Each row is a point on a tangle of strands that fork, close into loops and nearly touch. The rows are in no order.
Points whose rows are less than 44.3 apart are linked; no others are.
(770): [-16   6 -16 -35  16   1   1 -17 -19   1 -13 -31  -1  12  -3 -24  -6  -9
   5   4]
(713): [ 27 -11 -12  42   9 -26  30   8  21   2  -9 -14   4 -12 -13   5 -22  22
  14   9]
(411): [  3  10 -15 -57   5  24 -15 -11 -22  -4 -13 -19  26  12  16   6  -4 -33
  20 -16]
(591): [-13 -14  16  15 -22  18  19   4   3  20 -15   4  -9  16  -6 -51  13  30
  -2  -1]
(892): [  3   2  17  -3 -29  25   3  -9  -8  12 -29  11  -9  19   2 -34   6  36
 -13   0]
(421): [ -9  15  -8 -41  13   9 -14 -19 -22  -3   1 -12  12   3  12  10   6 -32
  11 -14]
(442): [  6  16 -17  -6   2  -2 -19  -2  -9  -2  23  -3   9  -8  18  36   6 -28
  20  -9]
(140): [-11   3 -25  27  15 -17   7  -1   9   2  10 -22 -20  -6  -6  11   1  -2
   5  13]
(28): [ -3  -1  -4  33   3 -15  16  11  15   5   9   4  -6  -8  -7   4  -2  16
   1  19]
(462): [-15  -1   6 -14   6  11 -19   0 -21   8  -2 -12  19   7  15  -9   8 -21
  13   9]
(479): [  9   1  24 -12 -25  30 -17  -6 -12   1 -17  32   6  -4  12   4  19  16
 -17  -8]
(474): [ -8  18 -33 -14  21   1  -5 -17  -7 -11   0 -17 -15 -18  15  34   3 -16
  -5  -6]
(286): [ 25   2   2  30 -16   1  19  -5  10   8  -5  22 -10 -16  -1  20 -15  32
 -17  10]
(898): [  6  -7  24 -24 -18  26 -10   2 -20   1 -12  12  14   6   2 -22 -13  13
 -12   5]
(154): [-20   0 -35  29  21 -17  26  -2  20   3   2 -22 -26   9  -3   1   4  -6
   6   8]
(756): [ -6   5  17 -10   5  -1 -11   2 -10 -10   5  22   6  -8  -7  -3   1  -1
 -10   2]
(360): [-16   1  15  21 -12   3  -1   4  -7  17   5  10   6 -16  16 -20  21  11
   1  10]
(425): [  8   2  -3  15   7 -21  -7   4  12  -9  17  -2 -15  -5 -18  14  -4   1
  -7  -4]
(115): [ 15   1 -10   3  13 -15  -8   8  15  -6   7  -4  10 -31  -2  44 -23  -4
  -6  -6]
(582): [  3 -12  17  -6 -11   9   3   2  -1   1 -15  -9   8  17  -8 -51  -8  20
   3   8]
(509): [ -7  -5  14  11 -26  12  10  -5  -4  17 -17  19 -23  15  -2 -32  14  36
 -10   3]
(683): [ -4  -6  -3  10   7 -21   0   4   6 -14   7   4 -27  18 -17  -6  -2  -7
  -8  -4]
(37): [ 12  -7  -1  52  -7 -17  39  11  36   8   2  12 -17   4  -6 -10   1  22
  10   0]
(247): [  2   0 -34  41  21 -24  36   4  29  -6  -3 -26 -22  11  -3   6 -10  -5
  14   3]
(177): [-15  -4  13  39  -2  -6  40   7  22  15  -6  25 -14  12  -7 -29  10  17
  -3   1]
(306): [ 20  -7 -11 -53  -2  25 -15   3 -17  -5 -18 -21  40   9  10   0  -9 -33
  24 -15]
(377): [-6 13 13 15  7 -8 -5  3 -5 -1  6 18 -4 -5 -9 -5 -2 11 -9  6]
(840): [-29  -7 -22  26  23 -15  33  -1  24   5   0 -21 -25  22  -4 -18  15 -16
   8  -2]
(585): [ -5   8  -7 -16   9   2 -24  -5  -8   0  21  -8   3  -7   4  29   5 -26
   4  -7]
(339): [-23   9 -23 -42  16   7  -7 -20 -15  -5 -12 -19 -19   4  10  12   6 -13
 -11 -10]
(529): [  7 -11  17  -2 -18   0  13   1   3  -8   3  27 -20  11 -15  -4   1  17
 -23   0]
(186): [ 14  13 -13  -2   3  -4 -12   4   3  -2  21  -1  21 -21  16  46 -13 -30
  11 -13]
(753): [ 31   0   6  44  -5 -12  32  -5  32   3  -6  17 -19   0  -9   3  -1  30
  -3   5]
(625): [  7 -11   1 -40 -15  20 -27   4 -17  -9   6  -7  26   8  19   0  11 -32
  14 -17]
(79): [-12   7   3  22  -1 -10   2   5  -6  12  13   5  12 -28  13  -3  16   2
  10  15]
(315): [ 27  -6  18 -29 -26  28 -23   8 -22   3 -11   8  32   6  19 -15   0  -8
  13 -10]
(897): [-10  -3  -1 -29  11  -5 -11  -1 -11  -6  -5 -22  -1  20 -10 -27 -15   0
  -4   2]
(53): [ 13   6   7   1  -9   9 -17  12   0  -5  19  23  21 -20  16  41  -5 -26
   6 -19]
(59): [  2  -9   8  30   2 -15   6  10  10  -6   5  13 -28  22 -14 -12   0   1
  -6   1]
(261): [ 21  -9  15 -31 -15  22 -15   6 -15   0 -14  -6  39   2  13 -26  -5  -2
  11   8]
(810): [  3  -3 -12  17   9 -19   6   8  11   4   7  -2   4 -18  -1  26  -6  10
   7  22]
(819): [ -8   5  -3 -30   2  20 -15   3  -2 -18  13   8  23 -12   7  33   9 -40
   8 -27]
(78): [-17  -2   2  33   6 -21  35  10  18  11   6   9 -17  13 -13 -31   3  -1
   8  -3]
(650): [  2  -9  22 -32 -12  17 -22   6 -24  -2  -3  12  18   1   0  -5 -13  -5
  -7 -11]
(792): [-13  13 -30   8  21  -1   7 -19   6  -3   7 -31 -28   3  -2  22   5  -3
   1  11]
(927): [-31   2  -8  -7  14 -14  17  -6   0  11  -5 -24 -14  17 -13 -36   8  -4
   9  -1]
(862): [ -1  -5  -6 -32   2  16 -21   0 -17   3 -13 -25  27  12  18 -14   5 -14
  21   7]
(894): [  9   9 -33 -12  12  -1  -7  -2  14 -11   3 -20   3 -30  14  59  -9 -14
   0 -16]
(347): [-19   4  -5   2  19  -7  -7  -3  -8  -7   5 -12  -6   5  -3  -8   3 -11
  -5  10]
(312): [ 14  -5   5  38  -6  -7  12   9  15 -10   2  22 -27  11  -8   7 -13  12
 -15   0]
(299): [ 20   0 -17  25  15 -25   9   0  15 -12   6 -16 -12  -9 -14  18 -21  -4
  -4  -2]
(846): [ 38  -1   4  23 -11  -6  -6   9  11  -2   0   7  18 -28  10  33 -22  25
  -4  -3]
(483): [-13  16  -9 -40  13   5  -9 -23 -22   1  -3 -26   6  10  12  -8   1 -20
  12   0]
(123): [ -6  16  -9   3   1 -17  -6   2  -8   0  15   9  13 -21  18  14  10  -8
  13   9]
(556): [ -3 -11  10 -24   2  -6  -4   6  -2 -17  -3   1  -6  24 -19 -21 -10   2
 -14  -4]
(332): [ -3   8 -17  -2  12 -20   0   1   3   5  12  -8   5 -24  13  28   7  -7
   7  15]
(88): [ -4 -11 -11  46   8 -19  31  10  28  16   7  -5  -9  -5 -11  -4   0  12
  10  12]
(128): [  1  10  -2  -4   0  -9 -18   0   0  -5  25  -3  -3 -13  -7  24  -4  -7
  -1  -4]
(490): [ -4   8  13  35 -10  -1  35  -7  12  12  -7  31 -19   3  -6 -19   6  23
 -13   4]
(720): [ -3  -3  28   0 -16  15 -10  -9 -11  17   1  17   9  -2  13 -18  17  13
  -7  14]
(702): [  3   1  11   9  -9   8 -16   4  -1   6   8  31   8 -13  13  24   5   9
  -9   9]
(662): [ -1  -9   8  -4 -11  -3 -11  13   3  -2   9  24 -13  -9 -20  23  -7   8
 -18  -3]
(259): [-28 -17  -5  17  15 -15  27   5  18   5  -6 -13 -23  29  -5 -36  12 -20
   4  -7]
(145): [  4   3  16 -11 -29  30  -8 -11 -16   6 -33  24  -5   9   5 -13  14  32
 -20  -1]
(272): [  8 -14   6 -29   0  12 -14   1  -6   8 -17 -25  32   8   9 -31   1  -1
  15  15]
(882): [ 21  -7  18 -32 -25  30 -24   7 -14  -8   0  14  34  16  15   1   3 -23
  15 -24]
(106): [ 13   2   5  23 -10   0  -4   2   3   7   3  24  -4 -20   2  23  -6  20
 -11  10]
(800): [ 26   6   3   9  -5 -10 -14   8  15  -5  13  10  19 -30   4  42  -8   6
   3  -9]
(294): [  3  17 -38  -3  20  -3   0  -9   8 -18  -1 -27  -9 -22   6  47  -6  -4
  -3  -5]
(174): [-16  20 -19 -37  14  11 -11 -17 -15 -11   0 -13  -5 -12  11  27   4 -28
  -2 -21]
(570): [ 14 -13  23 -17 -13  22  -4   5  -8  -5 -25   1  10  15  -7 -33 -14  23
  -8  10]
(137): [ -4  11  24  22   2  -3  12  -9   2   5  -1  25  -6  -1  -9 -19   5  17
  -9   8]
(46): [-24   3 -22 -23  14  -9  12 -14 -10   2  -9 -29 -22  18  -9 -25   4  -6
  -1  -1]
(227): [ -2  -3  11 -32 -13  17 -26   7 -14 -13  10   4  17  -3   0  16  10 -30
   7 -21]
(45): [-14 -16  13  -3  -1   4   4   1  -7   8  -4 -11   3  13 -13 -42   5  10
   3   9]
(553): [ 31  -3 -10  15  10 -17  -1   4  13  -8   1 -19  13 -24  -9  31 -26   7
  -2  -5]
(361): [  0   3  11  -5  -7  12 -23   7 -11  -2  11  26  22  -2  18  27   6 -16
   2  -3]
(493): [  7   1  14  -1 -23   6   2   1   3  -7   5  31 -17  -6 -14  17   0  22
 -28  -5]
(751): [-23   2   3  10  12 -19  18  -1  10   6   7  -3 -11  14 -20 -29   7   2
   9   4]
(708): [-14 -14  15  17 -16   7  11   4   4  10   4  -5  -9  10 -10 -42  14  17
  -1   5]
(179): [-17  12 -17  -2  25   5  -4 -18  -7 -11   4 -24 -18   5 -10  10   6 -16
  -5   5]
(731): [ 38  -8  -2  38  -4 -21  26   5  28   5 -10   1   0  -8 -11   6 -14  33
   4   6]
(852): [ -1 -15  20  -6  -7  -5   7   4   3 -13   0  12 -12  24 -10 -30   0  13
 -17   3]
(722): [ -7  -3  20 -13  -4   9 -20  -3 -15  14   1   7  20   4   9 -14   6  -3
   3  12]
(293): [ -9  -3   9 -22   7  -1 -21   5 -17  -4   2   3   7  -1  -9  -1  -5 -13
 -12  -6]

A piece is two or more points that can be reached from each other along the links. Count, over all rows, the pieces, the separate loops (a circle has one, a figure eight two, a Y none), the forks (points with three links) and the tips (points with one).
pieces => 4
loops => 0
forks => 5
tips => 13

A fork is a point with three links, a tip a point with one. Leave the first point through the second and follow the links. Name the first fork or tip that comes.
(377), (137) => (770)
(227), (625) => (713)
(702), (361) => (425)
(79), (360) => (819)
(490), (137) => (479)
